Points, in no order, along strands that fork and pass close to each other.
Points whose rows are less than 62 apart are linked; no others are. Some points are linked to none.
(62): [ -2 -12  -6 -12  -4  -2  27  -2  32  14  -7 -14   7  -4 -10   2 -22   4
  -3 -15  -6   4  13 -17]
(661): [-28 -12   9  -9 -23   4  -2   5   5 -15  -1  21 -15   0  -2  15 -54  -5
  -7  -4  11 -21   3  -5]
(1759): [-29  11  22 -20   4 -14   9   1  52  -1 -15  16  14   2  -5 -10 -15  -2
 -11 -17 -30   5  21  -3]
(68): [ 26  10   0  10   0  -4   9 -11 -17  -5   4   1  23  13  23  18  44  -8
  22  26   2  14   0   7]
(819): [ 18   0  -2  -2 -18  23  15   1 -15 -18   3  17   7   4   2   5  -2 -21
  -3  -1  22  -6   7 -18]
(503): [ 24  11 -14  10  15  -4   8  -3  -3  33   0  -8 -15  12   0 -28   1 -21
   9 -26  -4   3   9 -21]
(264): [ -3  -6  -6  12  -2   7  30  15 -10  -9  14  21  -4 -23   5  31 -35 -14
  16 -18  29 -10  -6   4]
(856): [-16 -10   7 -10  -6 -14  33   7  21   2  14  30 -12 -14  -5  13 -50  -1
  -1  -9   6   7  28 -18]
(1756): [-40  -2   9  -6   5  -8   5   1  26 -24  -4  17  -5   6   7 -14 -22 -25
  22 -15 -26  -9  28   9]
(170): [-15 -20   5  -4 -13   5   8 -10  26 -18 -18   3  15  -6  -1 -13  25  11
   8  -2 -16  -4  21  19]
(382): [  9   3  -1 -17  -2 -18  -8 -15  32  12 -20 -20  13  -5  -5  -8  15  55
 -25  18 -14  11  15  12]
(745): [ 10  -4 -11  13   8  -2 -17 -17 -13  28  -4  10 -27  -1 -26 -32 -12  -5
  -2   0   2  -5  -8 -24]
(1339): [  1  20   2   9  10  16  -1   7 -30  -2  33  16 -19   7  -7  -3 -36 -20
  13 -16  10  -2  -2 -25]
(1095): [-11 -17 -15   4 -16  -2  -1 -14   2 -26 -19 -11   9  -7 -15   7 -15   6
  14  15  -2  -3  -1  12]
(1920): [ -3  -1  11 -23  16 -15  23   8  32  34   3  19  -7 -27  -5  10 -33  29
 -54 -15  14   6 -11 -30]
(933): [  3   4 -22  13  19  -9   8 -11 -31 -13  13 -17  19 -19  -2   2  23   7
  16   1  -9  10  -5  21]
(409): [ -3  -9  -1   4 -19   8  -5  -7 -30 -21 -15 -18  16  18  20  19   2   0
  14  12 -18  -1   6  29]
(215): [ -6  -4   0  -2   4   6  -5   6 -19 -39  12 -14   2  15  11   5  37 -20
  11  15 -20 -20  -2  10]
(24): [ -3 -10  -8  18   3   1  13 -17  -6 -33 -20  -5  31 -22   7  17   1  -9
  28   6  -1  -7  -5  27]
(1264): [ 16 -14 -13  -2  -7 -10  -4  -9  22  33 -14 -19   5  -8 -14   0  10  44
  -5  23   0  13  11  14]
(1446): [ -8  -6  -1  21  -5  10  11   1  -7  20  16   9  -5   4  -1   6   7 -14
  22 -20   5  -7 -25  -2]
(1008): [ 32 -14 -19  11   1  -4   8  -6 -19  32   3   1  -8 -14   3 -10  10   0
   1 -14  30  -1 -13  -7]
(196): [-16 -37   1  -7  -2  -3   5   1  14 -28 -14  -3  23 -22   9  16  12   3
  25  16   0  14  17  54]
(1532): [  1   7  -8 -22 -11 -10 -19   6  -1   2   4  -3 -14   4 -32  -9 -22   9
 -24   7  14   1  -3 -14]
(1573): [ 19   0   3  11 -25  25 -23 -10 -21  10 -12  -3  -3  19  -3   4  -8  10
   6  14  29  13 -20  -6]
(990): [ -6 -10   6 -22  11 -16  12  -1  70   1  -2   9   1 -16 -14 -13   1   3
  -5   2   4 -12  10 -19]
(481): [ -5   6   4 -21  -4  18 -16   9  15  25   5  11 -10  -5  -4 -10 -36  31
 -43 -10  37   2 -17 -32]
(1163): [  4 -23  10  -3   4  -5   3 -17   2 -28   3  -3  28 -15  20  13  35   9
  37  22 -14  19  19  48]
(1288): [  9  36 -21  30  40  14 -11   5 -46 -10  14 -17 -12   4   9  -7  18 -20
  -8  11  -8  17 -21 -20]
(287): [ 21  -4   4  16  -5  38 -25 -10 -30  23   3   0  -9  11  -1 -15   2   0
   7  -3  30   5 -29 -23]
(282): [-12  24 -31  14  32  -8   7  -4  -6  -9  11 -11   3   6   6  -8  -8 -25
  30  -5  -6  12  -4  -7]
(1903): [-32  -9  23 -28   6 -15   5   6  53 -20 -15   7  14 -12   2 -11 -25 -11
   4 -20 -22  -1  29  21]
(4): [  3  33 -20  11  17   6 -16  22  -3 -18   1 -16 -34  18 -16 -18   5 -12
   0   0  -9  -4   0  -4]
(1612): [  5  25 -20  -5  13  -9 -13   9  14  -8   1 -13 -20   5 -29 -23 -12  -3
  -7   2  -3 -14  12 -14]
(1450): [ -2  18  -3  14  18 -10  13  -5 -19 -10  19  -7  35  -3  33  16  39 -19
  10   3   1  10 -18   1]
(489): [-24 -20   3   5  -2   7  -7  -6 -34 -27 -24 -11  16   6  25   6  -1 -19
  11   9 -28 -22   7  42]
(1217): [-24   6  11 -32 -21   2 -11   9  10  -9 -15   1  19  10   0   9 -10  27
 -53   8 -13   1  -1   1]
(1812): [  5  10  12  -2 -34  33 -26  11  -9   6 -15   6  -1  23  -2   5 -14  16
 -12   2  28  10  -5   1]
(1886): [ -6  11  27 -24  -8  -3   8   7  43  11 -11  12   3   4  10  20 -37  19
 -43 -18  11 -11 -26 -26]
(1623): [-22  -9 -21  -9   9  -5  12  12  17   7  11 -10  10 -13 -16  -7  -1   4
  18 -13  -5  14  14  22]
(1309): [-30   1   6  11  31   5   3  -2  -7 -35  -4   0  25  -3  25  -2   4 -45
  31  -4 -34  -5   5  21]
(1854): [ 16  19  18   3  -6  38 -24  19 -23 -15   6  -6 -24  27 -18  -7  -7 -19
  -4  -5  -3  -6  -4 -21]
(135): [-14   3 -16  -5   6 -12   2   2  46 -24  -4  -7  -2  -6   4 -18  -1  -4
  25 -14  13 -13   6  15]
(304): [-18   8  -9  -9  -3 -11 -11  -4  25  11 -13  -5   1  18 -14 -19   8   9
  -5   9 -15  23  15  -1]
(640): [ 21  -8  -3 -10   9  26 -15   4 -13  41  13   9 -20   1   3 -34 -26  -2
 -18 -14  28  -1   7 -44]
(1946): [  5   3   7  15  22 -23  -2 -18  -5 -30   6  -7  35 -29   3  18  34 -11
  26  25  -1   1 -24  20]
(1100): [-20 -19 -17   3   9   6  15  -1 -10 -10  10 -20  15 -13  -8  -1   4   1
  22 -13 -23  -1   3  22]
(1246): [  5  -1 -15 -11   5 -11  -5   6 -20  10  28 -13 -16  19   0 -11  21 -23
   5  -3   7   9 -14 -13]
(275): [-11  20  14  -3   9  -2   5  -7  27  18   6  15 -13   5  -8 -19 -44  20
 -28 -16 -17 -11  11 -43]
(1233): [ 17 -11   1   5  -1   0  17 -15 -16  15  19  21 -21 -10  13  -3 -24 -17
  13 -23  40  -4 -20 -32]
(1549): [  8  11 -27   0   8  -8 -26  -1  16  37 -22   5 -14  10   5 -41   5  11
 -33   3  14  -1   9 -19]
(1476): [ -7 -13 -34 -12   1 -19  10  -6   4  -3  10   5  -6 -11 -10  -8  -2  -8
   8  14  28  10  -2  -7]
(738): [-17 -11   8   4  -3  -2  -4  -8   8 -34 -21  -2   8   2   0 -14  16 -13
  23  -8 -27 -11  14  29]
(1990): [-10  14 -15  -4 -16  10  -8   1 -10 -31 -20 -17  -6  19   6 -12  -4   9
 -15  -8 -10  -8  20   7]
(1981): [-11  25   5 -14 -18  -3 -26  22   6 -12   0  10 -19  12 -21  -2 -28   0
 -18  -7  12 -14  -5  -1]
(744): [  3 -17  -1  -6 -16 -11   9  14  38  15 -15   8  -3 -10 -24  22   3   6
  -4  18  27   9  -4   5]
(1540): [ 25 -11  14 -23 -14  -4   3   7   3  32  -5   1 -15 -17 -21   3 -31  12
 -32 -18  33  15  -5 -18]
(49): [  2   0   4  16  17   3   1 -21  16 -27 -11  -8  10   0  -5 -19  29 -18
  36  -1 -24  -5   4   5]
(693): [ -7  39   6  32  22  -1  -4  -3 -28 -31  -6   0   5   8  24   7  23 -37
   4  -1 -16   2 -25  -7]
(363): [ 10 -12 -17   6   7 -15  15  -4  22  39   5  21 -29 -15   8 -15 -36   3
  -2 -12  35  -8   5 -30]
(1511): [ 11  32   8  26  20   8 -15  13 -49 -34   5 -20  -4  10  18  21  29  -8
   4  20 -37   6  -5  23]
(1764): [-28 -19  34 -16 -30   5  -9  21  17   9 -23  10   9   9   0  20 -12   2
 -30  -4 -17 -19  -3  23]
(1084): [ -3   9   3   9  -6  23  -6  -2 -53 -24   2  -2 -11  24  17  -6  24 -15
  -3  -7 -15  19   0  -2]
(1783): [ 13  18  -9  11   4  -6  12  -2 -18   0  -5  -5  -3   6  -8 -17  14 -15
  13 -27 -16  10  13   3]
(734): [ -5 -14  27 -16 -20   6  20  11  36   3 -19   5   3  -9  -3  28 -29  14
 -35 -18   6 -14  -4 -16]
(1522): [-18   0   7  11   5  -4   6  -1 -43 -26  15  12  18 -26  12  26  -9 -27
   0  -8   3 -18 -31   9]
(1282): [ 22 -16  -3  -3   5  -2 -10   0   6  51   5  25 -29  -7  12 -28 -27  -6
 -15 -16  36 -11   1 -37]
(577): [  6  11   2  31  10   7  -2 -15  -9 -10 -12 -17   2  16   4  -4  33 -13
  28   4 -29  -1 -12   6]
(1596): [-22  11  -1  13   9  19  -3   6 -21 -33  12   0 -23  17  10  -3  -5 -33
   9  -9 -17 -22  -6 -13]
(2014): [ -1  12   7 -17  -7  16  -3  15 -19  -4  25  18 -13   4 -18  -2 -47 -11
  -8 -12  10   3  15 -24]
(2074): [  2  17  17  17   5 -12 -11 -11 -34 -20  12  -6  27   1  44  40  38   3
  11  29 -11  -2 -16  26]
(333): [ 24  -8 -16  12  28  -4   3 -17   5  14  12 -22  26  -7   6   1  33  10
  39  28  -8  22   7  17]
(1422): [-13  16   5 -10 -14  -5 -10  25  29  -8 -11  10   5  -8 -28   9 -21  14
 -21   4   1 -20   2  14]
(387): [ 21 -10  15 -19 -23   4 -14   0   4  39 -14  -4   0   3  -1   9  -3  44
 -42  14  26  29  -9  -6]
(1770): [-10  22   7  22  19  -8   4 -12 -19 -30  -1  10  16   0   8  13  -6 -45
  19   4 -13  -6 -19 -10]
(1921): [-34 -12  20 -12  11 -15  32  16  67   5   6  18  -2 -18   9  17 -38  14
  -3 -14  -8  -4  19  -8]
(1107): [  4 -11 -18   2  18  -6 -15 -18  28   6  -3 -10   4 -10 -20 -35  29  23
  14  24  -7  11  18  14]
(290): [ 32  11   1 -12 -17  25   4  12  -5  -2   5   3  -5   7  -5  -9 -10  -6
 -15 -14  34 -12   6 -24]
(1461): [  2   9  -3  14  12  -1  18 -21  -9 -20  12  19  -1   1   4   1 -21 -34
  23   1   1 -11  -4 -37]
(2005): [ -2  17 -12  -3   5  -8   5   1  12  -2  17  -6 -22   8  -3  -7 -54   2
   8 -16   7 -16  10 -28]
(995): [ -9  19   6  23   1   9   0  -1 -42 -24  -3   5   7  15  30   7  28 -23
   6 -12 -15   0 -13  15]
(1644): [ 19 -11   3 -12 -28   4 -12 -13 -15  21  -1 -16  -9  24   6  -4  16  29
 -14  14   1  17   8  -7]
(302): [ -7  24  -6  16  10   8 -21  29 -14 -25   1 -16 -25  21 -11  -1  16 -18
   9   9 -24  -4  -3  23]
(1438): [ 13 -29   6  -9 -22   9  15  13   8  -9   0 -11  -4 -13 -20  26  -7   1
  -6  -1  17 -23  -6  -4]
(351): [-17 -25  11 -23 -13 -15   2   0  48 -21 -19   2  13 -16  -1  -2  21  17
  -3   4   1   8  16  29]
(64): [ -5   2  16   7  -5  19  11  19 -27 -12  14  35   2  -6  14  24 -40 -33
  14 -16  16 -19  -2   5]
(1219): [ 14   1   7 -18 -24  -7  -9   5   3   8   9 -20  -5  16  12  25  21  44
   6  18 -16   2  24  33]
(455): [-12 -13  -2   2   6  -7  35  19  15 -18  18  22  -7 -32  -1  20 -30 -11
  21 -19  10 -22  17  12]
(1419): [ -8  -3 -27  -5  11 -10  -2 -11  19 -30   1 -22  11  -1   9 -13  14  -2
  30   9  10   4   1  16]
(307): [ 11 -21 -12 -12 -24  -6   1   3 -23   3  13 -12  -6  -1   2  22  12  21
   1  13  26  14  -9  20]
(625): [-11  17  14 -27   5 -17  14   1  36  16  -6  20   8   0  -8 -14   3  10
 -39 -13 -18   6  10 -21]
(936): [-20  23  15 -26  -4  -9   2  -1  21  -8 -16  21  14  -1  -3  -2 -13  24
 -55 -11 -19  -3  -9 -11]
(1316): [  2 -21  -4   3  -9   4  13 -16   4  -5  -4  -1  18  -7   1   1  38  21
  21  18 -13  12  22  23]
(2028): [ 32  -3  -2  -7 -14  -6  -4 -14 -22  12  12 -19 -10  17  10   7  31  27
  12  18 -11  10  15  14]
(523): [ 47 -11   2  18   2   4  -8 -19 -41  34   9 -11   4   0  18   9  23   7
   9  15  21   8 -29  -8]
(1173): [ 28  -8 -13  17   2  -3 -18 -20 -17  34 -16  -9  -9   2 -23 -23   2  15
  -1  13  -6   3   0  -8]
(435): [  1   3  13  13  -7   4 -16 -11 -54 -11  22 -11   6  10  31  30  32   7
   6  16  -7   4 -28  14]
(1392): [-26  -5  17 -12  -4 -11  24  25  41   1  -2  33   2 -14  -6  20 -41  -8
  -1  -8  -4   2  30   7]
(1118): [ 19  17   3  17   6  16  -5 -11 -39 -10  10  13 -13   4  -2 -15  15 -23
  -1  -8   8  -6 -17 -26]
(544): [ 24  14  -8  29  17  14 -11  -9 -26  -2  -4 -32 -20  23   6 -10  30  -1
   8  14 -23   3  -8 -11]
(208): [ -1  -1  -2  -7   8  -6 -24   8  19 -22   4 -16  13  -2 -20  -3  20  14
  26  25 -17  10  18  42]
(147): [ -1   6  -4   7 -26  10 -35  -6 -27  -8  -4 -14 -16  30   3   6   6  18
   6  21   6   8 -17  12]
(1170): [  4   1   7   5  -2  -6   3 -12  -7  18  14  33 -30  -8 -21 -24 -26  -1
  -3 -16   8  -5   7 -30]
(1002): [ 14   5  12  20  11  -2  -8 -25 -54  -2  22  -9   4   0  16  10  43   5
  -1  15 -15   7 -27  -7]
(1952): [ 11  -1   8 -12 -19  11 -15  -7 -11  17  -3 -13 -18  24  -6 -21   7  13
 -24 -12   0   7   0 -21]
(2041): [  8 -17  28 -28 -27  18  -7   2  -6  24  -6  -1  -2  -7 -10   6 -22  30
 -37 -15  24  27 -11 -16]
(1690): [  6 -16   6 -20 -28   5   1   4   5   9  -2 -17   7  13  -9  14   7  24
 -22  14  -5   7  10  -1]
(900): [-13   5  10  16  17   2 -14   4 -38 -27   4 -24  25   9  44  31  24 -19
   7  21 -24 -17 -18  31]
(839): [ 10  -6   3 -10  13  -7  11  -8  30  52 -11  16  -3 -20   1 -15 -34  25
 -48 -16   7  -1  -2 -38]
(1420): [-26  -7  14 -23   4 -23  22  13  54  16 -17   9   8 -20  -5  23 -12  21
 -31 -12  -2  20  -9   3]
(550): [-31   0  15  -5  -8   2   9  11  -8 -12  -5  23  -9   8  17  -1 -44 -26
   3 -26 -24 -20  31  12]
(1851): [ 13   6  18  -3 -22  25 -10  -9 -37   1  -8   2 -15  25   0 -20  13  -2
 -12 -19  -4  22   6 -17]
(1689): [-32   5  29 -17 -16  -2  -5  18  25  -8   3  22 -14   1  12  13 -54  14
 -31 -18   1 -37  -4  -6]
(1360): [ 26  -7 -27   5  23  -9 -16 -15  15  14 -10 -26  -2   5   4 -35  35  12
  14  24  -4   1  17   1]
(1633): [ 30   9 -13  -8   3 -14   5  -3  20  26 -18 -19   2  17   1 -23   6  -9
   0  -4   2   9  18 -13]
(1060): [ 27   3  11  14 -14  13 -10   6 -29  -8   9 -15   2   9  -3  21  11  -9
  14  -1   8 -20 -29   8]
(1139): [-13   2  11   5 -11 -13  23  13  11   0  27  40 -24  -2  12  12 -51   1
  14 -14  19  -8  21 -11]
(1555): [ 31   6 -25  19  43 -20  -2 -11 -22  24  13 -19  20 -12  11 -10  37  -7
  17  19  -4  11  -8   3]
(1509): [ -2  -2 -13  -2  -3 -16  19  -2  -8 -15   7  -2  19   2  21  18  13 -28
  23  -2  14  13 -12  11]
(1755): [ 18 -23 -24  -4   3 -22 -12  -1  14  39  -2  -6  -7 -11 -19 -11  18  21
  -4  28  16   4   1   8]
(1957): [  1   3 -17   1  -2  -5  -1  -2  48   2 -13 -15   0   3  -3 -20  10  12
   7  -2  11 -18   0   0]
(1074): [ 29   9 -23  16  29  -8 -19 -13 -12  -2  -6 -30 -23  12   1 -26  39   4
  10  31 -21   8   8  -3]
(1500): [-13  -6   9  12 -27  14  -6   7  -9   4  -3  -1  -7  25   9   4  27   3
   9 -11 -11 -10  -6  21]
(1077): [ 11 -20   2 -15  -3 -16  10   6  40  36 -11  13  -8 -16 -21   3  -1   8
 -29  11  23   4  -3 -22]
(1592): [  4   7   4   6  -1  -4 -19  -3  -4 -14  -6  -6   3  15 -21   0  26   4
  20  34 -32  16  19  24]
(1603): [ 24   7 -17  10   3  -7 -18 -22 -40  11  -5  -5 -12  20  14 -18  19  -9
   2  17  10  27  -8 -14]
(410): [ -4  18  18  19   6  -1 -14  -6 -51 -32   8 -10  25 -14  19  30   5 -18
 -10   3  -2 -14 -38   5]
(1871): [-23  17   9 -12  20 -28  22   6  58  17   9  28  -2 -15   3   1 -43  27
 -20  -9  -1   2  12 -19]
(1229): [ -2  23  -6  10   9  14 -15  20  -2 -27 -11 -14  -2  24  -5  -5  20 -11
  14  18 -32   8  24  25]
(2067): [  0  -7 -11   3  -8  18  10  -7   7  17  -1 -13   3  16 -10  -2 -22  -6
   4  -3  -3   1   0 -28]
(1425): [  4   3   9 -14  -5  37 -25   5   3  24   8   4 -21  10   1 -31 -15  17
 -28 -13  33  -8  -8 -42]
(1327): [ 19  39 -10  40  30  14 -12   0 -40 -16   1 -23  -9  12  16   5  31  -2
   2  22 -21  16 -13   1]
(91): [ 14   0 -13  15  25 -26  23 -23 -14   7   9  -3  18 -30   6   6   6 -22
  17  -3  16   8 -25 -13]
(1665): [  8 -16  -1 -18   5 -17   8  -3  53  20 -14  13   2 -17 -14 -18  23  11
 -22  16  10  -1   9 -16]
(474): [ 22   9 -16  -3   4   0 -24  -3  15  15 -11 -20  -7  18 -10 -20  26  30
 -18  33  -9  -2  18  -7]
(37): [-14   2  -1  15  23   5  13  -6  11 -16  15  19   9 -10 -12 -13  19 -28
  32  -2 -19  -7   6  -4]
(1115): [-20  -9 -12   6 -18   4   0 -11 -19 -19  -4   8  -7  -7  -9   4 -31  -4
   6  -7  10  -6  -9   1]
(1740): [-30  -7   8   2   5   2   6  12 -35 -17  22  26   0  -8  21  17 -28 -41
  10 -11  -5 -26  -8  13]
(253): [-14  16   2   6  -5  -8   4   4   1  -2  -8   7  -9  -4 -26 -16 -10  -2
   6 -30 -25  -1  18  14]
(236): [  3  28 -32  25  38  -3  -4  -5 -27   7   5 -12 -15   9   9 -21   9 -22
  10  -4  -3  17 -16 -17]
(1382): [-16   3  -1   4   0  -2   6  13   2 -18  12  28   0  -6 -15   1   7 -28
  19   0  -2 -15   3  10]
(948): [ 31   5 -16  -4  -1   5 -33  -2  -3  31 -16  -5  -9  18  -4 -28  11  19
 -34  34  10   5  17 -20]
(2047): [ 11  23  15  22   9  21 -21   3 -52 -17  15  -8   6  -5   3  17  -4 -13
   3  -8  11 -10 -42  -5]
(1996): [ 25   5  -7  11  33  -2  -5 -21  -4  -8  20 -24  12  -6  19  -4  52  21
  36  25 -21  12  17  25]
(85): [ -7  -6  11  -5  -6   7  11  29   9  -8   2  10  11  -5 -16  13  -5 -24
  12 -10 -13 -23  15  23]
(799): [-25 -24   3 -15   6  -1  -2  11  27 -22 -17 -11  28  -7  12   2  -9 -15
  26  -1 -11  13  24  51]
(1732): [  4 -19   1  -2 -22 -10   8   4 -25 -18  -2   5  10  -7  14  39  14  -9
  11  15  21   8 -13  30]
(1125): [  1   7  11 -15 -10   6   4  33  29   3   2  -7  14  16 -13   7  12  -7
  -1  -2 -18 -11  20  14]
(678): [  5  17  -6  -8  -3 -10  -9   6  41  21 -15 -10   1   5 -10 -13   0  27
 -29  -3   6 -14  -8  -7]
(303): [  3 -23  -7   2  -8   0  27 -11  15  10   8  22 -22 -10   6   4 -18 -10
   5  -3  38  -8  -5 -36]
(1256): [ 18 -21  -8 -13 -20  -3   5   2 -19  22   5  -1 -13  -9  -8   5  -3  10
 -11  -8  39  19  -9  -2]
(1187): [  4   7   6   6 -16   9 -26  -4 -44 -25  11  -9 -18  25  26  18  31  12
   7  22  -5  -5  -9  22]
(1078): [ 41  -6 -11  24  19 -15  -6 -26 -39  33   6   2  13 -12  22   1  42   2
   4  27   8   7 -16  -6]
(685): [ 15   1 -17  12   2   0   1 -18 -50  -7   8 -20  11 -10   3   8   1   9
   5  -1  10  10 -23   5]
(384): [ -4  19  21 -15  -3  23 -16   8 -20  11  12   5 -26  15 -17 -22 -35   0
 -16 -29  -2  18   7 -31]
(1579): [-17 -12  17  -1 -38  10  -7  18   2   9 -13   7  -1   8   0  13   3  20
 -14 -15   1  -8  -3  30]
(513): [ -3  -5  14 -17   2 -17  14  -3  43  23 -25   9  13 -20  -9   9   5  40
 -46  -1  -4  11 -18  -1]
(2011): [-16 -27   3 -18   7 -13  24  19  58   9 -16  -1  -1 -26 -15  23  -1  14
 -13  -2  17  22   9   5]
(233): [ 18 -14 -16  14  -3   9   3 -16  -3  13  -4 -19   5   5 -10  -2  11   9
  14  13  -1  -6  -6  -9]
(30): [-10  23   6   2   2   4  -8   2  -3  10   2   3 -43  24  -7 -29 -16  -8
 -15 -28 -15  12  10 -30]
(710): [-15  -7 -11  10 -10  20   0  -4 -46 -10   7  -6   5  -3   1   9 -14   1
   5 -13   0   5 -13  11]
(1365): [ 41  -9  -7  -8 -13  15 -11  -6  -6  14 -11  -4  -6   6  -3 -18  -5   1
 -17  10  37  -6   1 -32]
(1661): [ -1   2  14   2 -23  12  11  10  27  17  -7  18  -8  -2  -8   9 -25   7
 -13 -21  19 -12  -3 -15]
(972): [-28  16  17  -9   1  -1   4   8  30   2   7  12  -8   1  -6   2 -50  22
 -25 -18 -19 -27   3 -21]
(1931): [-17  -3  13  10 -17  17   2  10 -25 -10  -6   9   1  21  25   6   8 -28
  12 -19  -9 -15  -7  18]
(184): [ 26  -5   9  16   7  25 -13 -17 -50  24  14  -6   8   0  11   2   8  -5
   7   3  26  18 -38 -21]
(1849): [-18 -22   9 -10 -30   0 -10   3  16  -6 -21  -5  14  15   5  23   9  15
   8  32 -10   7  12  31]
(1888): [-14  -1   9  11  32  -2 -10  -5   6 -41   0 -13  38 -12  20   3  15 -32
  38   6 -19  -1  -7  40]
(563): [ -4 -35   5   1 -27  13  20  17 -12  -3  -8  11   7 -10   3  38   7  -4
   0   6  16   5   1  26]
(1569): [-13 -25  -3 -11  -3   2  29  26  19 -14  -1   8   8 -30  -7  20  -3  -8
   8 -14   8  -8  20  28]
(206): [ -7  -5   2 -15  -8   5  18  18  44   8 -13 -13  23   2  -2   9  -2  10
  -8  -9  -9   1  18   7]
(38): [-20   9  -6   9  34 -14  20 -10   2 -28  27  16   6 -20  14 -12  17 -31
  30 -14  -6 -10  -4  -3]
(1898): [  1   9  17 -15 -23 -18 -24   3  18  -1  -7 -14 -10  24   0   8  29  34
  -4  17 -22  -1  12  30]
(1155): [-24 -26  -3   9  -8   6   9  -4 -20 -27 -24   8  21 -13  23  17  -6 -21
  13   4   0 -21  -3  38]
(56): [ -5   2 -25   5  28 -13  -6 -13  12   3   2   0  -4 -14 -23 -41  17  -3
  18   1 -11  12  15   3]
(2062): [-26   6  19  -9 -19  -1   3  13   7  -4 -16  14  -5   4  -1  -3 -30  -2
 -14 -33 -20 -17  17  12]
(1891): [ 19  11 -17  18  34 -19  -2 -21 -40  21  17 -10  10 -18  10  -3   2 -22
  -2   1  13   6 -34 -24]
(578): [ 11 -16  10  -6 -22  18  -5  19 -23 -10  16  -7  -4   0 -17  18   2  -2
  -2  -1   9 -22 -15  10]
(1194): [-17 -15   0 -17  -3 -13  30   3  24  13   7  24 -16 -26  -9   5 -35  22
 -33 -18  15   5  13 -24]
(70): [-12  -1 -14  16  21 -15  32  -9 -10 -15  16  15  13 -39   7  20 -14 -17
  22 -11  17  -1 -15  -2]
(860): [ -2  -8 -32 -10   1 -19 -11   2   9  22   5  -6 -13  -7 -25 -14  -9  10
  -6  13  22   2  -6  -6]
(1566): [ 35   8   4  10  10  -7  -5 -22 -48  -1  20 -16  -7  -1   8   8  42  20
  12  20 -25   4   3  12]
(43): [-34 -13  19 -16 -20   4 -18  13  21   0 -29  -2  18  21  10   9   1   3
 -12  17 -30  -7  16  36]
(191): [-12   7  -6   1   4 -10  16  -1  12  15  10  27 -12  -8 -20 -21  -9  -8
   9 -17  -7   5  19 -11]
(1022): [-11  -4  14 -13 -10 -15   2 -11  50   2 -31  -2  16 -10  -3  -6  18  40
 -21  -1  -8   4   0  15]
(612): [ 21   5   8   0  18  27 -14  -4 -33  18  22   7 -25   7  -6 -27 -24 -21
   4 -13  16   6  -5 -46]
(1394): [ 11   5   0  -6   5  -5   0  -4  19  42  -9   5  -7  -1 -18 -20 -29   8
 -27  -8  -1   0   8 -36]
(118): [-26  -9   8   5  15   4  14   3   7 -17  -1   8  19   3   8   8 -23 -43
  37  -7 -28  -7  14  11]
(1079): [ -7  -7   7 -19 -19   9   9  15  34  19  -8 -10  21  15   6  16  15  32
 -29  13  -9  12  11   4]
(1496): [ -6   5  22 -10 -23  18  -4   6   9  18  -6   3   1  14 -11  -4 -10  16
 -31 -24  -9   0  -1 -15]
(890): [ 25 -12 -12   4  -1 -19  22   3   5  16  -2  -6   0 -18  -9   7  14  -6
  21 -10  22   6 -10  14]
(1436): [ 23  13 -17  11  11   1  22  -9  -1 -17   0   7  14  -4   3  -6   6 -25
  18  -1  14 -10   5 -18]
(1473): [  8  12  10 -15  -9   3 -11   9  33  26 -12   3   4   5  -9   5 -17  27
 -44   3  20  -8 -25 -23]
(458): [ 11 -23  -2  -1   1 -22  12   6  36   7  -7  -1   1 -21 -24   9  14  -4
  25   8  18  13  -3  19]
(1620): [ -6  -1 -11   7 -15  15  -4   2 -31   9   3   0  -1   2 -19  -3   1  19
  -4  -4  -6  13   5  14]
(1658): [  0   9  18  19  35 -10 -16 -19  -5 -40   7 -19  34 -15  17  10  41 -10
  31  23 -30   4  -9  29]
(15): [-38   2  -9  -6   1  12  -1  20  30 -10  16   9  -5   7 -11  -5 -17  -3
  -1   2 -11 -24  13  -7]
(1606): [ -4   0 -27 -20   6 -12   6   0  -9  -5  26   1 -16   7  -3 -16  -1 -19
  -2  -3  17   2   5 -23]

A fork is a point with three links, a tip a point with one. Leave the first point through the second and follow the links. Name the first fork or tip that comes.
(1438), (578) | (264)
(1996), (333) | (1573)
(1365), (290) | (995)
(661), (1689) | (856)
(191), (1170) | (206)
(995), (693) | (1365)
(264), (64) | (1438)
(1194), (1920) | (1115)

Follow the links from the first point to the second, and from the first to the third. Name the last point that the two ways share.
(1549), (1079), (1532) | (49)
(1957), (282), (1633) | (206)
(1074), (1219), (410) | (85)
(2041), (1107), (1891) | (49)
(287), (819), (513) | (1644)
(799), (264), (43) | (85)
(1155), (1623), (1921) | (1115)

A fork is a point with three links. Follow the links from the first point to the second and name the forks in between, in order.
(1606), (1500) | (860), (1022), (170), (49), (37), (85), (206), (1644), (1952), (995)
(936), (1327) | (1756), (253), (206), (85), (37), (49), (544)
(85), (1163) | (37), (49), (170)
(184), (1419) | (1573), (435), (2028), (1644), (1952), (1473)
(1851), (1074) | (1952), (1644), (206), (85), (37), (49), (544)
